Points on a hilly landscape, in no order, each with its height.
From any point a ball takes the steepest step (drop divided by distance) to one of its 2 nearest points. It stops when none of these is lower. Distance is the straight distance between rows; heights are no part of it.
q369: [147 140 142 130 139 120 118 119 123 103 125 117 109 120 139 141  98 140
 119 142  95  72 126 134 141 108 117 164 131 103 203 115 131  72 135 124
 164 105 112  95 100 170  95 148  64 138 119 132 113 100 108 116 153 146
 145 175 106 119  87]  height 42.1
q435: [140 176 156  96  77 153  95 123  61 140 104 104 130 112  74 103 158 146
 158 156 100  97 153 144 128 118  97  92 201 137 104  86  88 141 125  88
 115 175 139 108 178  91 126 124 138 128 142  74 107 150  90 144  94 110
  93 151 118 126 134]  height 55.5
q832: [116 156 139 125  92 158 146 119 159 115 104 155 145 139  68 121 138 135
 129  88 155  90  66 152 159  84 187  96 165 142  88 128 131 178 115 193
 100 147 137 126 134  60 130  96 155  93 110  80  96 136 104 118 109 110
 157 141 163 139 205]  height 24.0
q639: [105 122 101 137 148 139  92 132 151 124 110 132 129 132 159 116  89  93
 111 142 168  80 131 134  95 146 115 167  90 109 162 129 144  93 128 137
  95 130  61 142 106 146 125 197 119 123 107 153 122 121 117 131 122 125
 150 156 129 128  83]  height 60.7
q603: [133 140 109 128 172  94 148 155 109 155 142 136  62 134  86  95  81 204
 167 160 105 138 181 136 108 213 127 170 104 155 102  73  83  92 113  72
 165 119 132 108 130 128 171  96 114 189 153 141 140 137 133 132  73  80
  95 132 103 136 103]  height 39.9
q828: [126 126 125 137 179 112 107 187 114 132 126 119 131 149 133 101 134  92
 162 158 131 148 145  99 130 184  72 128  59 101  95 107 165 153 135 118
  72 121 130 138  94 149 134 135  58 137 140 177 142 141 137 118  42 132
 104 120 132 165  51]  height 22.2
q839: [104 113  87 150 137 115 138 129  90 108 175 138 144 131 167 146 114 106
 118  99 140  70  98 128 133 110 134 128 128 105 123 113 130 174 126 139
 156  98 114  80 104 117 118 162 144 110 164 127 152 187 123 111 153 179
 156 109 139 150 158]  height 48.0
q70: [165 116 191 131 172  64 111 187 137 149 155 104 130 144 130  98 170 153
 131 141 101 116 132 139 105 144 113 150 142  69 156  85 160 116 144 128
 149  73  66  72  83 160 115 170 108 154 105 135 109 104 106 114 123 184
 131 146 101 126 111]  height 28.5
q966: [116 153 146 138 148 128 120 173  87 148 103 157 164 122  96 110 162 176
 121 145 142 123 143 199 116 143  99  91 192 130 129  95 114 128 131  83
  94 118 130 135 143  91  95 116 152 216 141 142  73 106 123 107  83 131
 102 153 115  85 142]  height 33.6
q972: [141 106 117 111 130 127 128  69 192 100 142 166 156 117 135 139  93 121
 126  79 112 117 154  91 146  97 205 153 138 106 139 157 174 117 142 123
 172  94 118 128 121 162 118 112 137 119 128 135 150 167 119 122 203 175
 118 126 134 115 182]  height 47.8
q158: [130 154 163 106  59 176 130  65 113 119 126 113 153 123  45 149 168 170
 146 114  97 105 131 110 145 142 102  90 191 158 125 120  83 141 154 114
 105 168 170 110 186  94 134 105 174  93 128 119 110 164  87 144 124 109
  92 126 117 135 163]  height 58.9
q805: [ 73  93  94 142  91 110 144 101 155 124 111 145 151  90 174 160  60  98
 102 124 139 140 117 108 143  88 177 108 108 135  89 123 130 129 100 148
 106 150 147 133 118 115 163 150 167  71 108 133 145 156 122 118 173 145
 199 117 161 168 134]  height 40.5
q485: [117 145 134 133 132 111  98 119 134 130 146 142  56  92 115  95 115 144
 151 153 105 124 109 155 121 107 119 151 123 127 125  90 136 119 139 135
 163 138 105  59 108 175 148 141 107 105 115  85 124 101 106 121 142 158
 103 109  81 138 130]  height 35.3
q180: [108  97  76 140  94 136 176  98 172 113  91 115 158 119 146 146  94  72
 127 111 168 157 103  76 155  82 143 114 102 115  94 168 140 152 124 174
 133 150 156 181 156  95 175 150 156  42 108 114 134 143 139 140 157 125
 195 108 163 169 141]  height 43.6
q77: [153 148 132 114 136 151 115 109 125  90 129 101 108 126 120 131 150 145
 177 152 111 116 120  98 132 111 113 141  87 139 142 137 109 114 121 103
 128 120 110 131 132  83 140 109  73 100 127 116 183 114 136 131 130 102
 114 103 133 157 134]  height 37.8
q652: [ 97 147 108 101 115 183 118  98 168 125 119 136 144 150 129 111 102  78
 109 127 164 140  99 127 125 116 106 137 109  89 172 160 179  94 149 127
 100 133  79 139 131 165 127 181  85 109 116 142 156 110 118 124 154 133
 153 139 137 137 108]  height 62.5
q533: [156 133 117 105 130 165  73 112 174  71 135 142 151 103 135 159 109 105
 172 171 141 107 111  81 117 131 104 124  79 134 165 150 125 113 122 124
 116 130 106 151 148  96 100 114 114 110 131 123 145 124 103 143 141 117
 122  91 149 126 100]  height 32.8
q833: [151  87 126 126 162 117 147 220 126 153 135  95 108 144 163 125 131 163
 151 165 129 115 165 116  83 185 108 163 100 111 132  99  95 129 115 111
 151  90 118  83 101 114 128 104 137 128 132 115 158 150 101 161  99 112
 139 103 101 148  72]  height 49.3
q558: [141  95  88 143 135  77 114 128 140 132 164 136 138  96 161 177 127 110
 128  93 141 127 110  79 120 102 147 122 118 110  77 130 123 208 156 145
 157 100 154  98 117 135 161 136 123  95 146 139 177 194 123 130 139 168
 148  82 123 152 185]  height 51.6
q766: [118  87 113 135 112  86 135 114  81 131 120 110  74  93 161 130  70 111
 149 174 147 179 159 145 119 175  74 139 148 118  95  49  59 101 121  86
 142 123 115 138 155 129 142 113 143 148 144 138 158  85 140 132 129 109
 137 120 110 144  78]  height 29.0
q721: [127 125 136 146 122 146 143 133 105 157 151  88 112 140 135 161 181 160
 177 119 110 141 141 100 130 183 142 124 101 157 128 171  87 139 119 176
 134 120 177 149 196 112 148  80 109 130 143  99 140 135 176 141 111  95
 120 130 108 141  93]  height 33.0
q906: [ 89 170 163 153 121 131 106 159  52 142 102 149 119 128  82 107 143 165
 105 147 149 110 143 200 108  98 139 132 161 145 116  89  99 122 104 103
  94 160 100 119 118  99  97 125 137 177 146 127 110  96 126 107  74 101
 120 174 129 105 164]  height 28.8
q388: [111 104 115 114 106 117 131  70 200 106 148 155 161  96 144 171  52 104
  91  87 136 138 100  92 151  88 204 112 119 137 123 141 152 141 129 145
 118 101 156 138 124 124 136 109 142  95 140 133 149 148 117 122 169 136
 141 108 155 137 164]  height 44.0
q627: [134  96 106 101  99 104 106  85 157 116 138 113 113 125 149 157 121 126
 104 134 157 158 165 130  91 143 130 150 124 118 141 164  97 115 156 122
 137  94 163 144 169  81 179 119 174 128 110 166 148 142 137 142 164 115
 158 135 131 132 115]  height 66.3
q265: [136 126 142 104 122 173  60 152 134 117 107 150 172 100 112 147 113 131
 170 179  91 112 146  66 129 109 128 120  65 137 196 156 103 108  65 102
  96 157  97 115 131 156  68 137 107  92 115 106 120 152 114 134 145 108
 121  88 130 134  85]  height 27.3
q457: [102 174 149 112 110 125  94  97 157 120 122 156  94 119 115 117 117 168
 128 146 112 111  93 148 149 110 136 133 118 149 172 106 138  80  74 112
 107 151  74 120 119 157 107 139 113 111  94 106 130  68 133 118 133 103
 121 164 117 124 147]  height 71.6
q162: [147 120 129 148 178 103 125 197 113 123 120 133 128 143 107 104 158 178
 136 151 135 108 152 170 126 188 108 118 173 123 132  99  99 133  95 105
 116 110 137 140 121 140  99 108 177 179 142 134  61 146 135 123  97 108
 113 150  99  90  99]  height 38.7
q451: [119 130 172 136 113  97 111 170 115 130 152 160 161  99 106 111 159 112
 126 121 115 117 126 157 139  85 147  90 183 115  90  89 131 179  88 133
  92 148  96 108 104 119 102 130 166 139  85 157 128 147 122 127  85 171
 120 136 137 124 209]  height 22.4
q910: [153 149 129 130  71 159 135  94 123 126 105 151 161 118  86 158 155 118
 160 149 103 156 117  87 131 156 116  79 166 162 115 125 101 175 152 118
 126 150 179 161 155  94 126  97 149 125 139  96 130 163 143 148 119 134
  76  94 137 113 151]  height 58.1
q21: [100 130 144 138 159  88  68 140 121 118 115 135  64 113  92  81  75 128
 150 152 108 123 132 123 100  92 147 143  88 122  69 100 172 112 131 123
 125 142  60  67  83 151 144 165  92 120 152 127 128 144  98 142 132 173
 118 146  92 172 109]  height 31.4
q212: [ 88 181 138 108 103 173 121 104 140 103 102 174 142  87  57 113 110 110
 127  80 139  95  68 175 155  81 156 104 154 166 101  88 147 159 109 160
 106 182 126 117 129 130 117 105 149 112 158  96 138 146  87 127 108 108
 126 150 140 136 195]  height 19.9
q661: [ 90 180 134 137 124 149 100 126 128 110 114 150 139 135 138 124 106 130
 102 155 127 113 110 195 159 106 120 124 123 128 167 126 140  56 112 129
  82 163 108 181  99 121 107 133  96 141 123 135 104  68 153 102 106  95
 138 183 154 113 104]  height 69.9
q947: [117 133 127 144 137  97 124 192  85 142 133 153 152 117 150 112 141  75
 127 141 143 152 135 147 114  82 120  91 153 114  80 112 155 195  87 126
  98 150  95 104 103 146 118 158 145 119 124 161 132 144 144 131  87 162
 139 118 151 142 141]  height 28.7
q128: [129 159 131 107 142 153 107 138 178 141  85 155 139 129 137 108 141 141
  88 150 148 112 118 159 145 119 145 107 119 149 169 156 152  85  98 155
  80 149 125 181 100 119 133 121 166 116  61 118  98  88 141 108 111 104
 139 177 173 109 119]  height 68.1
q288: [139 127 154 151 129 121 168 162 129 162 158 136 146 160 164 162 124 128
  84 129 132 136 147 132 105 166 130 114 114 104 193 173 118 123 148 154
 110 106 179 161 131 142 126  90 154 144 106 149 104 112 158 128 127 123
 102 130 104  88 106]  height 12.0
q560: [149 133 152 133 151 106 140 220  45 176 122 114 136 150 147  97 155 123
 115 155 133 176 157 152  96 104  92  89 175  82 103 115 126 210  94 112
 118 138 112 123 102 157  94 140 158 129 126 135 106 127 136 121  80 133
 118 134  96  99 138]  height 35.1
q666: [120 149 157 128 163 130 102 207 143 126 147 151 137 120 132  90 115 123
 141 199 108 128 128 127 114 172 110 110  87 102  83  83 155 121 119  97
  76 147  93 153 123 124 144 122 115 158 113 144 126 135 155 129  67 130
 100 132 125 145  64]  height 15.4
q135: [147 124 123 135 156 148 141 166  91 117 119 109 145 174 122 110 147 118
 136 170 138 158 151  74 106 151  92 145  66  93 171 121 144 134 120  81
 107  98 111 138 113 168  99 156  88 115 139 172 158 133 145 121  92 127
 102 120 126 135  92]  height 29.1
q621: [142 120 148  98 112 103  85  97 186  99 138 140 106 111 137 117 142 172
 146 125 119 134  75 164 140 136 130 144 148 146 150 111 143  97 106 128
 152 111  70 118 127 164  85 133 126 141  85 118 145  86 130 127 187 126
 119 109 111  77 148]  height 73.5
q608: [169  96 111 114  98 121 138 131 111 132  85 135 166 137 156 125 176 109
 115 163 140 174 138 108 125 173  89 107 163 121 129 133 125 123 137  92
  92 119 113 184  97 110 131 159 157 156 113 173 116 126 165 133 135 121
 144 121 161  83 123]  height 43.8
q387: [154  98 161 103 130 108  94 112 180 102 153 130 158 124 124 138 149 145
 123 101 101  99 166 106 131 116 182 132 144 109 129 146 132 107 130 122
 145  94 136  96 141 133 109 104 170 116  81 149 106 162 105 125 163 166
 126 139 122 118 139]  height 52.3
q395: [ 78 179 135 116 145 138 114 120  72 127 108 151  98 143  70  88  91 142
 136 105 128 104 126 176 106  81 144 112 154 149  77 104 113 117  90 111
 118 175 125 104 147 124 116 121 114 153 173 108 128 130 119 113  95 117
 111 106 121 122 178]  height 24.4
q351: [100 142 154 104 105 152 111 122 151 100 138 171 191 101  63 148 130 110
  97 113 115 121  69 141 153 105 150  66 154 151 115  92 153 152  95 144
  99 162 111 120 110 123  96 127 149 134  98 163 113 151 118 112 106 138
 119 139 165 141 156]  height 14.4
q183: [146  59 136 119 153 110 158  57 141 121 168  73 136 148 199 205 100 113
 141 103 170 177 157  72  99 170  77 162  65  68 233 212 150 133 171 138
 170  76  95 172 174 113 109 120 149 130 112 193 107 127 130 162 129 141
 108 127 140 161  97]  height 75.2
q562: [110 124  93 150 113 135 160  75 166 128 101 125 125 111 129 136 103  75
 116 100 136 165  39 157 166 113 107 116 150 142  48 125 164 123 135 168
 134 145 138 178 152 135 159 171  98 113 125  88 119  98 124 121  89 137
 146  99 152 121 116]  height 52.0
q583: [168  91 139 139 198  80 139 220 158 153 185  67 141 123 185 125 219 144
 124 121 102 129 128  81 119 169 136 140  67 133 118 128 117 171 150 178
 158 104 132 101 113 156 164 151 103 104  97 140 125 137 163 121 111 155
 127 130 118 161  73]  height 41.5
q82: [116  82 110 144 108  94 163 128  76 145  98  92  81 128 154 135 117 115
 172 145 148 183 166 144 133 178  72 169 135 119  98 139  57 124 144 116
 138 139 168 170 162 115 170 115 147 126 148 110 125  90 174 136 115  97
 121 130 102 123  90]  height 34.1
q495: [157 123 150 101 122 171  91 109 108  93 100 110 104 123  97 111 125 144
 161 153 119  68 180 108 106 134 132 145 109 130 162 141  79 101 133 137
 176 142 137 106 115 115 101  55 142 134 136  68 119 133 107 124 161  93
  83 146 114 127 104]  height 47.4
q166: [144 126 115 133  58 160 185  83  93 140 118 119 155 159 165 153 151 112
  93  80 138 169  80  87 132 131 143 127 106 140 174 166 143 158 189 164
 124 142 136 142 120  82 130 155 144  92 133 124 121 162 124 151 201 120
 178 107 173 127 174]  height 41.1
q718: [113 151  81 130 161 134 111  97 163  69 152 130  76 145  85 115 128 137
 137  65 132 110 124 161 148 104 148 159 122 161  69 109 145 102 146 139
 153 127 152 111 121 125 129 117  96 166 166 156 147 127 127 134 139 124
 144 131 145 138 143]  height 56.1
q362: [125 157 152 137 114 108 101 172 128 153 137 133 113 119 140 131 114 127
  91 147 119  82 115 168 107 109  95 152 134  90 173 104 154 107 119 120
 119 131 121  72 101 183 121 182 122 135 122 122  87 114 106 116 114 122
 137 167  63 122  97]  height 38.0
q486: [122 122  90 148  85 173 172  93 178 145  95 142 154 163 148 139  61  46
 112 129 162 126  53  99 143 115 114 146 147 157  99 175 150 118 144 181
 127 176 140 206 151 164 117 177 100 112 141  89 102 117 121 126 116 143
 140  87 137 108 105]  height 50.1
q205: [110 122 136 110 126 178 127 158  39 147 107 110 160  95 104  78 125 129
 151 133 104 138 157 114 135 109 113 108  86 105 119  83 109 150 100  83
 113 160 117  50 124 132  83 124 108  94 167  89 148 169 108 118 150 125
 120 112 137 166  87]  height 61.5
q896: [121 174 114 108  99 159 145  57 114 100 147 131 115 122 107 122 129 135
 120  84 103 133  91 120 169 128 144  89 125 122 176 115 142  93 147  92
 156 110 104 127 123 126  96 122  93 143 152 162 154 113 127 113 178 128
 126 136 141 122 172]  height 49.6
q29: [129 130 154 155 138 113 136 186  80 143 118 141 114 129 160 122 102  87
  87 146 156 161 149 174  78 111 103 111 147  80 115 126 126 136 134 156
 131 133 126 135 116 163 102 110 159 146 133 147 117 107 158 133  82 124
  99 147  87  91 130]  height 40.6
q907: [174 123 156 125 111 145 157 108  79 166 111 103 167 124 130 118 176 137
 119 105 104 167 116 103 139 138 119 113 132 141 170 159 129 157 134 130
 133 119 150 119  93 138 114 127 158 100 106 122 132 131 157 127 154 130
 110 116 136 114 149]  height 52.9
q405: [132  88  87  93 127 170 170  67 197 112 104 115 149 138 141 168  88  74
 130  68 179 160  69  73 171  68 133 131 106 131 125 167 164 157 161 175
 124 140 123 171 169  93 154 172  77  42 142 111 138 151 123 131 162 135
 180  91 160 152 182]  height 46.3
q12: [124 160 181 132 154 143 129 155 146 113 159 146 163 169  74 131 169 132
 164 153  99 114 124  71 110 137 133 123 142 142  99 111 136 157  84  90
  72 122 105 151 146 121 109 116  87 121  96 141 150 148 152 129  59 141
  79  79 143 159 129]  height 15.3
q136: [102 161 129 139 111 173 185 137 113 151 109 155 168 152  90 136 150 122
  76  77 139  95  95 145 161 119 179 106 151 143 117 162 151 122 150 160
  89 143 163 158 114  55 142 114 153 124 114 109 127 139 100  92 120 112
 158 146 168 126 178]  height 29.5
q535: [122 134 119 116  84 109 132  77 189 126 157 104 105 101  83 156 144 171
 113  89 112 150 109 176 167 141 122 115 173 180  99 139 101 126 167 143
 137 110 183 169 172  90 195  94 136 150 135 128 132  61 132 118 146  96
 126 129 115 119 159]  height 60.8
q484: [ 97 107  82 156 139 138 133 117 169 106 146 152 106 147 147 132  91  97
 136 114 187 111 119 148 103 146 146 188 100 154 111 153 136  99 117 144
 128 144 115 150 120 153 121 152 129 135 118 144 145 122 130 135 131  95
 155 107 129 124 115]  height 59.0
q873: [146 127 157 124 172 138 115 167 126 149 140 113 139 198 107 119 164 160
 142 158 121 146 133 122 105 145  81 156 140 107 188 120 150 142 111 100
 128  77  81 107  94 165  99 146  87 162 120 151 149 104 125 116  97 141
 122 114  99 107 120]  height 36.0
q724: [106 138 159 163 166 123 101 168 149 124 152 145 140 169 134 133  91 139
 170 161 114 117 121  98  91 142 141 119 103 151  89 130 128 125  73 119
  96 124 119 152 123 157 117 105  99 129 113 129 148 140 155 162  74 124
  99 100 120 159  93]  height 6.1
q859: [165 127 162 117 138  86 119 140 175 119 159 114 147 137 141 130 207 144
 121 130 119 113 125 128 123 130 157 127 121 137 135 146 141 133 136 167
 127  86 128 122 130 117 139 120 131 115  73 115 124 109 131 120 143 156
 116 121 129 125 138]  height 56.7
q296: [162  97  99 142 118 102 131  91  78  86  78 115 133 117 128 108 166 143
 117  79 143 179 152 187 147 130 136 133 145 155 116 135 123 114 159 140
 173 144 157 129 108 136  84  88 163 171 142 161  97 115 142 129 162 132
 130 146 160  55 154]  height 77.0
q980: [160 161 115 109 131 142 136  88  95  84 120 111 116 145 118 125 129 111
 123  73 108  59 120 146 140  93 137 148 141 104 174 109 146  79 165 115
 173 105  91 114 125 139  71 132  66 163 167 121 154 105 122 123 177 139
 153 166 124 122 151]  height 45.7
q8: [124 148 133 142 115 149 171 115  63 164 119 119 154  88 123  87 117 120
 144 123  98 145 135 109 138 129 114  95 115 109 143 117 148 129 122  86
 136 142 139 102 115 149 124 113 132 110 178 128 136 138 138  97 144 133
  95 123 141 142 135]  height 57.9
q616: [139  85 111 143 113 109 181 117 100 133  93 124 110 161 167 140 138  99
 137 134 159 168 151 135 124 176  82 148 137 116 106 139 108 131 136 132
 126 109 115 191 142 128 134 140 158 127 117 150 142 109 170 126 139 124
 143 125 134 102 131]  height 38.9
q995: [116 165 169 127 116 140 122 147 161 178 128 155 132 132 153 160 101 142
  79 147 130 100 134 145 122  97 124 129 149  91 189 146 135  99 105 131
 116 141 137 121 133 206 112 143 123 105 101  96  96 102 121 113 144 138
  98 144  80 107 128]  height 33.2
q597: [116  96  85 149 150  94 147 121  68 132 132 112  78  97 138  95  53 136
 158 144 115 138 194 134 108 171 123 150 101 114  74  74  86  82 103  91
 179 134 155 117 146 122 145  92 119 175 159 130 160 131 133 108 110 115
 114 110 120 131  74]  height 34.4
q249: [ 98 134 125 122  76 156 159 121 123 141 125 131 148 138 129 146 149 123
 116  93 134 120 100 111 140  90 166 118 152 135 115 162 126 129 138 136
 105 142 145 111 130  84 154 138 134  96 137 117 153 153 139 131 172 130
 158 101 162 139 177]  height 35.2
q692: [ 80 156  90 144 144 151 128 102  57  99 109 164 129 130 113  91  66 122
 131 122 104 122 138 153 132  87 151  92 153 126  95  92 147 111  93  95
 129 164 114 127 134 152  89 149 124 170 183 150 116 152 128 107 114 133
 126 137 177 123 157]  height 28.6
q268: [109 144 127 140 131  89 128 155  71 165 144 108  85 114 103 112 127 147
 131 137 116 153 175 170 107 144  94 128 137 137  76 128  80 139 126 120
 149 138 181  73 166  97 157  93 142 144 149 119 131 113 118 147 106 107
 130 144  88 159 131]  height 49.2
q283: [139  99 141 150 137 109 141 145 114 123 161 111 141 133 136 154 172 141
 108 130 122 158 172 123 141 192 126 105  93 124 169 146  82 143 136 138
 111 112 184 151 163 103 137  66 165 151 126 155 127 142 174 135 117 105
 115 154 121 150  91]  height 24.5
q216: [176 131 151 104 125 162 105 137 105 112  94  95 149 145 131 116 181 154
 156 180  93  81 156 111 121 137 135 122 107 139 179 141  92 103 115 116
 125 136 120 153 112  85  94  82 132 120 120  94 140 120 146 123 140  92
 111 124 152 137  90]  height 43.2
q630: [166 101 133 108 120 137  87 108  81  69  93 128 149 127 112 136 135 143
 178 147  94 140 154 110 131 133 109 126 138 112 162 115  73 131 136 130
 185 145 154 106 113 159  72  88 134 129 147 121 113 149 131 161 168 132
 104 105 120 123  80]  height 50.7
q441: [151  71 101 130 161 114 148  81 150 142 171  69 103 140 208 164 100 104
 117 123 163 145 176  71 103 152  99 174  76  76 198 173 127 126 151 138
 185  56 108 125 158 137 186 129 107 137 111 165 165 133 106 149 137 148
 115 116 127 149 103]  height 72.3
q207: [105 133 120 102 142 178 115 106 184 156  98 152 136 111 144 134 127 106
  89 124 157 101  87 107 148  97 154 148  92 125 182 168 188 102 114 128
 102 138  83 139 123 142 113 165 116  90 125  91 134 136  95 121 163 128
 137 148 171 121 159]  height 64.5
q196: [137 179 126 102  95 105 112 136  80 161 110 121  77 126  72  90 132 163
 159 167 132 132 153 153  98 123 120 149 200 186  51 106  75 148 150  89
 141 170 173 111 186  94 149 119 127 152 173  84 116 116  97 152 106  88
 108 135  98 135 131]  height 52.7
q700: [102 124 136 153 136 112 153 185  52 145 126 112 122 123 155 119 114 109
 114 149 144 131 159 187 105 109 101 116 136  80  73 142 114 145 132 155
 132 121 154 106 132  94 151 106 150 140 146 104 118 124 129 125 104 124
 135 138 111 133 106]  height 44.9
q47: [158 121 109 139 138 109 111 102 148  83 105 150 110 123 137 107 156 144
 118 120 133 160 124 163 130 128 134 146 136 140 129 140 113 117 130 141
 165 137 112 112  92 166  86 121 128 157 122 152 125  87 138 153 158 131
 138 136 116  89 135]  height 75.3
q951: [132 159 172 153 115 118 177 150 130 175 152 117 116 147 195 161 134 145
  90 121 128  91 116 147 127 126 118 117 155 120 173 179 156 121 142 155
 112 119 170 119 130 138 145 122 118 102  99  84 107 117 130 119 147 137
 131 152  83  98 138]  height 24.9
q247: [160  86 137 149 221  58 123 185 157 145 179  93 128 132 163 128 185 144
 124 115 111 141 132 134 145 176 127 143 106 107 148  77 137 129 155 150
 150  59 111 110 116 157 163 163  95 151 127 165 109 104 159 110 121 167
 146 140 115 141 105]  height 35.7
q802: [ 81 159 168 142 146 104 108 147  88 146 136 145  88 122  68  78  84 164
 130 152  96 124 172 152 115  91 165  99 133 116  95  92 166 119 102  70
  99 157  77 103  98 114 161 143 105 134 129 127 109 122 104 116  94 147
 120 163 107 178 126]  height 27.2
q708: [134 114 118 126 133  87 123  85 183 121 142 122  83 132 129 155 104 147
 125 124 119 126 152 160 133 125 145 138 161 159 128 150  99 101 124 122
 148  98 165 146 145 112 199 105 146 154 119 153 144  77 147 131 147 126
 131 121 105 106 153]  height 63.4
q496: [138 117 142 137 165  94 136 188  95 133 120 120 102 157 126 132 136 177
 169 171 103 115 206 118  85 173 123 138 138 142 112  95  69 120  97  79
 133 111 153 127 122 120 133  93 147 162 139 130 134 151 136 157 125 103
 124 125 106 125 103]  height 44.3
q178: [ 94 132  81 126 141 165 147  48 174 123 130 139  85 149 128 119  94 122
 130 122 176 172 127 106 125 152 139 161 111 173 142 172 157  92 135 102
 155 123 126 181 154 167 140 129 145 136 124 161 150 109 134 131 135 102
 123 109 145 123 123]  height 56.8
q765: [100 139 111 100 124 170 118  40 182  95 173 145 124 129 138 131 119 148
 133 104 138 154  98 113 127 145 137 127 127 134 171 151 159 108 155  92
 155 103 117 158 159 127 127 108 125 180 136 165 153 120 126 137 153 123
 110  88 141  92 128]  height 53.8
q870: [186 107 143 121 106 127 106 140  92 115 102 137 157 107 104 146 185 140
 163 162  94 151 160 103 136 162 108  87 156 145 132 139  69 191 152 110
 150 132 188 133 132 135  88  83 162 130 129 130 109 160 147 169 132 115
  89 105 124 128 115]  height 54.4
q872: [110 101  98 172 138 123 126 122 164 100 154 147 177  89 188 150  77  96
 134 102 130  63  85  80 138 127 146 138  75 111 118 120 149 122 135 154
 131 100 128 113 105 125 144 161 121 104 137 121 150 183 102 135 164 166
 161  89 149 162 120]  height 44.5
q356: [ 87 154 179 143 137 119  77 172 153 118 127 163  98 120  82 108  95 143
 121 173 118 118 154 184 113 135 151 140 121 144  96 102 161  96 100  98
  75 170 102 128 110 127 140 128 130 165 110 126 109 107 123 134  85 113
 115 161 132 135  92]  height 22.1
q477: [147 111 120 115 128  98 135 192 131 164 117 157 159 145 163 122 143 115
 105 180 124 141 140  98 134 169  92  87 167 127  84 106 115 147  97  95
  68 122 153 180 103 140 135 185 153 157 110 176 107 153 159 115  90 145
 126 118 139  99  92]  height 48.3
q510: [122  70 115 126 104 103 146  66 125 151 152  91 108 122 198 174 108 113
 103 116 161 166 167  78 129 126 121 160 107  89 156 174 118 129 160 134
 183  84 145 118 155 114 194 140 140  91 111 189 141 141 115 125 164 148
 160 126 115 146 138]  height 69.4
q538: [195 120 145 115  90 148 161  94  99 162 123  80 183 142 146 104 212  92
 106  91 113 178 127  66 143 115 141 128 111 155 161 174 155 186 182 154
 139 142 127 143 111  64 129 143 152  78 117 135 125 125 169 133 175 127
 124 117 175 134 166]  height 47.3
q352: [117 157 143 131 121 156 118 137 190 171  88 163 118  95 127 115 126 121
  60 117 149  80  76 152 157  95 161 119 120 139 168 154 166 116 102 162
 103 159 102 158  84 136 138 144 145  82  97  66 112  99 112 111 129  96
 147 161 127 100 158]  height 66.4
q382: [126 111  80 118 142  95 127 108 185 101 166 116 106 106  91 145 157 157
 120  50 123 115 124 184 180 145 142 131 162 185  59 102 127 104 178 155
 142 114 186 128 129  97 174 103 131 195 151 130 115 111  95 109 150 138
 149 141 132 115 145]  height 58.3
q85: [141 114 149 138 185  90 157 252 114 176 178  63 139 122 168 107 163 153
 161 142 101 126 141 100  95 176 126 122  76 113  98 100 129 167 128 148
 140  94 130  53 111 107 162 143 135 116 126 113 121 173 112 120  85 138
 126 133 111 163  74]  height 47.2
q260: [138 141 121 112  75 139 152 113  96 115 128 133 128 140 124 165 168 114
 127  51 150 113  87 167 135  96 139 136 159 147 129 149 113 159 177 152
 133 126 146 106 107  83  92 108 138 137 167 105 116 136 129 135 161 136
 161 117 145  88 194]  height 40.0
q556: [133 137  73  97 122 191 169  98 214 140  91 140 159 165 118 152  75  52
 115  94 158 123  67  84 155  62 139 156 123 159 131 162 167 134 120 183
 125 154 132 170 166 149  99 154  78 103 167  93 131 134 112 151 164 131
 137 102 140 111 162]  height 48.5
q461: [124 157  96 142 145 167 152  77 178 101 121 135  98 133  97  99 131 119
 101  96 141 126  91 174 154 101 134 143 130 162  81 129 186  91 152 139
 122 139 136 165 144 148 153 132  94 133 127 119 140  86 128 133 132 132
 142 153 141 126 135]  height 54.1
q364: [111 131 154 111 119 122  90 133  82 139 123 105  67  85 121 111 110 184
 115 135 102  98 125 150 132  94 122 148 139 111 162  92 102 116 118 121
 163 151 107  44 116 193 115 177 128 114 128  68  72 113  83 128 112 134
 128 174  72 114 109]  height 39.1
q203: [136  87  66 150 119 117 127 125 178 135 158 126 120 156 135 174 172  86
 130 118 129 156 126  61 132 106 165 138 141 147 100 180 144 194 138 179
 153 102 162 122 159 146 170 148 109  86 128 137 150 169 139 136 123 160
 175  99 139 158 154]  height 54.7

For each start below, name the point where the ball stops.
q183: q805
q158: q351
q457: q288
q910: q265
q441: q805
q484: q288

Call two points neighbours if one is among the 2 nearest of the other. Go from one point of each pair to the other, from neighbour to neighbour, staying as low as possible. Name the highest point that can't be avoided.
q288 / q724: q364
q70 / q724: q873
q766 / q395: q496
